Points on a hilly landscape, in no order, each with its height.
From any point a climber takes the steepest step (rise divided by distance) to one of its 2 nearest points. It stops when none of these is higher. Distance is the straight distance between rows; heights are no part of it.
q_606: [ -2  -9  -2 -10   6  27 -12   7  12  -6   9 -26  -7 -19 -27 -17   7  17
 -20 -30  19  11  -1  -6   8]  (h 54.3)
q_377: [ 20  17  10  11  -4 -12  13   3   8   1 -18  17   7   5  13   7  15 -13
   3  14  -6 -11  29  -6  23]  (h 32.5)
q_129: [ 25   2  18  21   2   3   2   2 -11 -23 -27  12 -10  14  23  -2  -3  -7
   5   6 -16  -9  -5  -7  26]  (h 24.3)
q_926: [-14  -6  16  -3   8 -14  11 -15 -29  10  -6  21 -18  18  13 -12 -13   8
  27   6 -26  16 -21 -10  19]  (h 4.2)
q_794: [ -1  10 -12 -11  -5   2   5 -11   2  14 -10   0   2  19  12  22   8 -10
 -11  12 -14 -17  -2  25 -15]  (h 42.5)
q_479: [ 13   8   8  11  -3  -8  16   3   5  13 -13  11   8  -2   3   3  19  -4
 -15   2   3   0  37  -4  20]  (h 38.2)
q_442: [ -8   3   4 -14  -3  -6  -5  -4  -1  21  -3   8  15   2   0   4  -8   7
  17  26 -32   0   4   9  -6]  (h 46.7)
q_170: [ 27  -2  -8   7   1  16  -4  18  23 -23 -13   0   4 -13   6  14  -3 -16
  -5 -20  30   0   6   3  26]  (h 2.4)
q_544: [  4  -2  -5  16  -5  -9  -7 -14   8  -2   0  -4  29 -13   5   5   5 -10
  14  34 -11  -9  -5  15 -15]  (h 32.0)
q_228: [ -7   5   3 -21   6   9   1   9 -10  22   2   7 -10  10  -7  -4   3  12
 -19 -16  -9  -2  17  -9   1]  (h 49.5)
q_494: [ -6  21  -4  -9   0 -13  -5  -6  -3   0   2   7  -5  18  15  17 -15 -13
  26  14 -12 -12 -19   8  -4]  (h 13.0)
q_809: [ -3 -12   8  31   0 -14  17  -8 -20 -10  19   4  -2 -15   2  -4  11 -10
  11  -3  39  13  -5 -21   3]  (h 37.4)
q_125: [ -4   2 -11  -4  -6 -10  25 -11  16  14  -9  -6 -12   9  -6  14  20   1
 -10 -12  11   9   1  14  21]  (h 18.4)
q_376: [  9  -9  -1   1   0   4  18 -12   6   4 -21  -9 -10  10   6   5  15   0
 -14 -10  -5   3   4  19  25]  (h 21.6)
q_630: [-12 -21  10   4   4  -1  15 -17 -30  11   0   2 -12  11   7  -9   6   9
  -2  -4  -7   9 -11  -1  12]  (h 5.5)
q_178: [-23 -29 -12   2  -6   1  -1 -16  -6  12  16  -9  22 -15   2  -6  -1   4
  10  24  -8   1 -18  25 -23]  (h 20.0)
q_636: [  5   4  -7   6  -7   0   1 -12   1   1  -2   0  15   6  12  15   8 -11
  -3  27  -8 -20   0  19 -17]  (h 36.3)
q_693: [  3  -4  -7  16  -4  -5  10   3   6  -2   3  -5  15 -17  -4   0  16  -1
 -19  -1  16  -2  19   5  -6]  (h 32.2)
q_296: [-26 -21 -17 -16  -1  11  -7  -5  -8  16  20   1  21   0   5   7  -9  -5
  10  25 -17 -15 -16  27 -31]  (h 18.8)
q_933: [  8 -10  10 -19   7  17  -8   2  -4  -4 -21  -3 -21  12  -4 -17 -12  17
 -20  -7 -40   2   2   4   9]  (h 20.8)
q_762: [-20   5  -4 -28   5 -12   1 -10  -5  27  -7   8  -8  21   2  -1 -15  11
  19   7 -37  11 -23  12  10]  (h 56.3)
q_658: [ 20   3  13   2   4   9  -5   3  -6 -14 -26  11 -11  17  18  -5 -17   6
   6   5 -35  -6  -9  -4  15]  (h 22.2)
q_420: [ -3 -17   2 -10   9  28  -3   8 -16  -7   2  -8 -15  10   2  -1  -1   0
 -36 -18   8 -18  13   5 -16]  (h 26.2)
q_452: [ 25   6  14  18   2  10 -23  17  21 -22  -7  -2  16 -25   2 -12  -4  -4
  -1  -4   7   5  24 -17  13]  (h 2.6)
q_905: [ -7  13 -17 -16   1   6  -6   8  11   0   2  -9 -22   8 -18   4  -4   7
  13 -31  27  17 -25 -18  16]  (h 49.8)
q_264: [ -3  25 -28 -11  -7  -5   2  19  21   3   7   0  -9   9  -9  23  -4 -13
   3 -19  33  -4  -8  -8 -11]  (h 24.7)
q_939: [ -7 -10 -15 -13  -5   8 -12  -2   8   7  10  -9  16   0  -7   8 -10   4
  -7  17 -10 -12  -6  19 -33]  (h 18.0)
q_644: [-12 -18  11   4   3  -7  22 -22 -32   4  -7  11 -13  16  24  -5   0   2
  14  12 -21   1 -20  11   6]  (h 4.9)
q_581: [  6   8 -16  -8  -3   9 -10  13  18  -4  -1  -6   0   2  -5  14  -1  -6
 -11 -13  17  -9   1  -1 -11]  (h 34.3)
q_65: [ 22   9  -1  -6  -5   4  -5   7  27  -1 -14  -8  11  -3  -6   7   4   0
 -17   9 -17 -11  26  14   1]  (h 28.6)
q_936: [-11  16   1 -21   8  -8  -8   4 -12  19  -4  26 -10  28  13  -2 -25   9
  20   2 -29  -2 -16  -6   5]  (h 64.0)
q_643: [ 15   1   4   5  -5  12 -18  12  11 -17  -5 -10   0  -3  -3  -6  -9   6
   4  -5  -3   4  -7 -10  10]  (h 5.7)
q_646: [  0  12   9  -1   1 -12   8   1  -6   6   1  14 -13  13   4   1   1  -6
  14 -10  14   8  -2 -25  21]  (h 8.1)
q_300: [  4   6  -8  23  -6 -13  22   0  -5 -17   7  10   3   0  11  18   9 -25
   2   3  33 -13   3  -2  -7]  (h 15.0)
q_141: [ -2  -7  -1   2   5  10  14   3 -18   5   2   6  -6  19  12  11   6  -9
 -29  -6   7 -24   9   8 -18]  (h 23.1)
q_400: [ -9  -9  15   2   7  -5  18 -12 -29  15  -5   5 -21  12  -3 -11   5  14
   7 -17  -3  23 -14 -21  30]  (h 6.0)
q_475: [ -3  22 -20  15 -12 -22  -9  14  25  -5  16   4  16 -16 -12  13  -3  -9
  18   9  23   0  -4 -15 -21]  (h 24.5)
q_405: [ 13   8  12  11  -2   4 -29   8  27 -13  -6 -14  19 -30  -6 -26  -7  15
   1   3 -15  10  13 -11   0]  (h 3.7)
q_119: [-14 -15   4  -9   2  -2   1 -10   2  18   9 -14  19 -18 -19 -16  12  16
 -16  15 -19   4  26  18 -15]  (h 22.4)
q_249: [  1  -5   1  -4   0   0   8   3  11   1   1 -11  12 -18 -16  -5  21   1
 -36   1   1  -8  39  19 -12]  (h 27.7)
q_356: [-26   5  -4 -19   0 -18   6 -10  -3  24   9  16  10  16   7   2 -11   1
  36  23 -36  -2 -16  16  -3]  (h 50.9)
q_349: [ 13   9  12   0  -3 -15  -3 -12   2  15 -16   9  18  -2   0  -4   7   8
  10  31 -39   5  18   9   8]  (h 41.8)
q_999: [  4  -8   1  -1   6  12 -19   3  -6 -13   0  -6 -11   6   4  -6 -18   9
  11  -4  -5   3 -27 -12  -3]  (h 6.6)
q_273: [  0  -6 -16   3  -5   3 -15  -2  21  -5   6 -15  30 -22 -10   0  -3   1
 -16  18  -4 -17  11  20 -39]  (h 21.0)
q_993: [ 19  -3  10  -9   5  18  -5  13   3 -11 -25   6 -14  11   7  -5  -7   8
 -16  -7 -23 -10  12   1  14]  (h 19.9)
q_639: [ -3  -2   2  -6  -5  -9   8  -9  10  18  -4  -6  22 -16 -16  -3  23   7
 -27  16 -18  -2  41  20 -11]  (h 24.4)
q_992: [ -6   9 -19   8  -7  -6 -14  14  18   2  18  -3  28 -26 -20   0   0   4
  -1   4  17   3   7  -9 -31]  (h 20.6)
q_631: [-21 -18   2  -1  -1  -7   1  -9 -12  24  19  -5  21 -19  -9 -13   6  13
   4  18  -9  11   7   7 -14]  (h 21.1)
q_372: [  8 -14  10  -3   0  18 -17  -1  15 -19  -7 -26   3 -21  -9 -20  -3   4
 -25   1  -9  -1  11  14 -12]  (h 25.7)
q_350: [ -5  11 -12 -17  -1   8  -2   9   5  14   2  -1 -11  16  -5  10  -2   8
 -12 -20   5  -4   4  -8  -1]  (h 42.6)
q_30: [ 14   3   0  12  -5   5 -17  -5  24 -12  -9 -13  17 -19   1 -13  -2   9
   7   9  -9  12   0   1   8]  (h 4.6)
q_572: [-17   5 -11  -7  -3 -14  -6   3   1   6  25  -5  -1  -6 -16   5  -6   2
  23  -2  27  14 -20 -17 -11]  (h 38.1)
q_838: [ -3   6  12 -12   7   2 -16  12 -17  11   7  19  -8  14   2  -7 -22  13
  10  -1 -15   2  -1 -25  -1]  (h 55.3)
q_148: [  1  16  -7   2   0  -6  11  12   8 -18   5   5 -18   5  -3  19  -2 -27
  16 -28  44   3 -13 -13  16]  (h 7.6)
q_324: [ -4   6  11  -1   8  -1   5   2 -20   5   0  17 -24  20   0  -7  -6  10
  10 -22   4  15  -9 -34  28]  (h 6.8)
q_925: [  4  -3 -13  -9   4  26 -14  11   9  -8   1 -16 -12  -7 -20  -1   0   8
  -6 -34  25   9 -11 -13  13]  (h 61.7)
q_715: [ 13  -1  -8  18  -2   2  10   3  14 -22  -7  -3  -6 -13   0  12   3 -17
   8 -18  43   9  -5  -2  22]  (h 4.5)
q_279: [  5 -10   7  19  -4  -5  -8 -17   6  -1  -4  -7  30 -28   4 -13  12   0
  -3  32 -16   0  14  14 -17]  (h 35.7)
q_632: [-15 -11  10   1  10   2  -3  -6 -41  -4  13  15 -12  14  14  -8 -21   3
  17  -3  -2   3 -27 -13  -6]  (h 8.0)
q_766: [  2   7  13   0   4 -19   9 -11  -8  -4 -13  12 -26  15  12  -6 -15   6
  32   1 -22  18 -26  -8  28]  (h 3.5)
q_493: [-12 -19  -7  16   2  13  -3   2 -18  -6  25 -12   9 -21 -12 -10   9   2
 -12 -13  34   3   1 -14 -19]  (h 31.9)
q_440: [ -8 -14   3  -3   7  13 -14   1 -23  -8   4   6  -4  16  17  -7 -23   8
  11   5 -14  -4 -25  -6 -13]  (h 7.4)
q_821: [  5   7  13  -2   1   2   6  12   0  13  -3  11   2   8  -1  -2   9   6
 -18  -5  -3  -1  30 -10   9]  (h 43.5)
q_753: [ 12  15 -11 -17  -6   9  -1   7  19   1 -16  -6  -3  17   5  18   1  -8
 -22   3 -18 -25  13  23  -8]  (h 34.9)
q_174: [ -2 -20  20 -15   6   7 -17  10  -2  -6   2 -19  -1 -21 -22 -28   0  12
 -27   3 -19  -3  25   9 -14]  (h 24.0)
q_620: [  0   2  -5  18  -3 -11  10  -2   6   4  12  -3  13 -18 -13  -1  15   0
   0  -6  30  14  12 -11   6]  (h 36.8)
q_822: [ -2  20  -8   4 -13 -30  -1   1  14 -13  19   0   5 -10  -6   8  -9  -9
  33  12  18  10 -18 -12 -12]  (h 31.3)
q_92: [ -9   0  -3   2   2 -12  12 -14 -18 -11   9   7 -10  13  22  16  -7 -18
  24  16   2 -16 -33  17 -14]  (h 10.5)
q_166: [ -9  15 -12 -13  -4 -12  19  -6   3  13   0  -1 -28  21   0  11   6  -4
   5 -24  16  12 -17   4  14]  (h 14.4)
q_835: [ 27   5  15  19  -2   6   1   2  -2 -18 -19  11   5   2  18   7   5 -14
   1  11  -5 -12  11  -3  15]  (h 27.3)
q_996: [-13   7  -6  -9   2  -5  -6   1  -7   1  16  -5 -22   8 -14  -3 -10   9
  21 -18  18  19 -29 -20   8]  (h 43.3)
q_212: [  6  -2  18  12  -1 -14  -1 -15  -2   7  -9   4  27 -19   2 -15  12   2
   9  33 -28   5  21   4  -2]  (h 38.5)
q_274: [ -2 -12   5  22   0   3   0  -6 -13 -12  18  -7   5 -12   3  -6   3  -5
   6  -4  27   1 -11 -19  -9]  (h 34.8)
q_548: [ 24   1   3  12   0  16 -10  19  30 -25 -13  -2  17 -27   3   4   0 -14
 -13 -15  15  -2  23   3  20]  (h 1.3)
q_113: [ -2 -12   6  13   0  -7  26 -28 -20  -8 -17   2 -17  18  25   4   3 -13
  12  14 -12  -3 -25  25  10]  (h 4.1)
q_146: [ -9   9 -13  -2  -1  -5  18  -4  -4   1   7   4 -22  13   1  17   7 -16
   6 -21  35  -1 -16  -6   2]  (h 11.2)
q_74: [ 18   0   2  -8  -5   7   8   0  23   4 -28  -7  -6   2  -2   4  12   2
 -21  -2 -21  -3  26  22  18]  (h 24.6)
q_686: [-12  -2   3   1   9   0   9 -10 -28  -9   6  12 -20  21  24   6 -15 -15
  18  -2   4  -9 -38   0 -10]  (h 9.0)
q_785: [  3  -3  -9  -7  -2  16 -16  13  20 -10   3 -17   3 -10 -13   0  -2   7
 -24 -12   6  -4  12   5 -14]  (h 28.9)
q_401: [ -1  27 -11  -4  -4 -15  -2  10   8   4   6   9  -5  19   6  23  -2 -13
  14  -1  14  -7  -9  -1  -4]  (h 17.1)
q_748: [ -4  -1  -9   4  -5   4 -23   9  27  -7  10 -14  28 -35 -17 -12  -4  10
 -10   6   0  -3  11   3 -30]  (h 24.2)
q_434: [ -6   5   4  21  -4 -29  21  -9 -12   6  17   3   8 -13  -8  -4  20  -6
  13   5  30  18   8 -11   7]  (h 41.0)
q_688: [  8  18   7  16  -5 -16   9  10  -6 -13   6  15  -5   9  16  14   2 -21
  16   0  25  -3  -2 -23  10]  (h 10.7)
q_590: [ -1 -21   4   4   9  26  -1  10 -16  -7  13  -7  -9  -8 -12  -9   8   3
 -24 -23  27  -6  11 -10  -6]  (h 29.1)
q_245: [ -8  -9  10 -26  11  16 -17   8  -9   9  -4  -3 -16   8 -13 -17 -16  25
 -12 -12 -31   6  -1  -1   1]  (h 21.8)
q_622: [ -3  -5 -10  11  -2   1  23  -1 -16   4  11   5   0   8   4  12  18 -19
 -20 -10  32 -13   8   4 -11]  (h 19.6)
q_308: [-10 -12  17 -22   5   7 -12   2  -4  13   3 -11  -4 -13 -20 -24  -1  27
 -15  -2 -31  13   9   3  -2]  (h 22.8)

Call two points neighbours if one is among the 2 nearest of the other. Go from one point of each pair to the other, from neighbour to neighbour, staying as high as possible. Name the lowest point that can't be avoided.
q_228 / q_794 -> q_440
q_794 / q_936 -> q_544
q_925 / q_748 -> q_992

Two climbers start at each pair of points below. Name the first point that both come to, or write -.
q_141 / q_686 -> -
q_933 / q_30 -> q_581
q_630 / q_631 -> q_434
q_475 / q_494 -> -
q_405 / q_993 -> q_228
q_296 / q_92 -> -
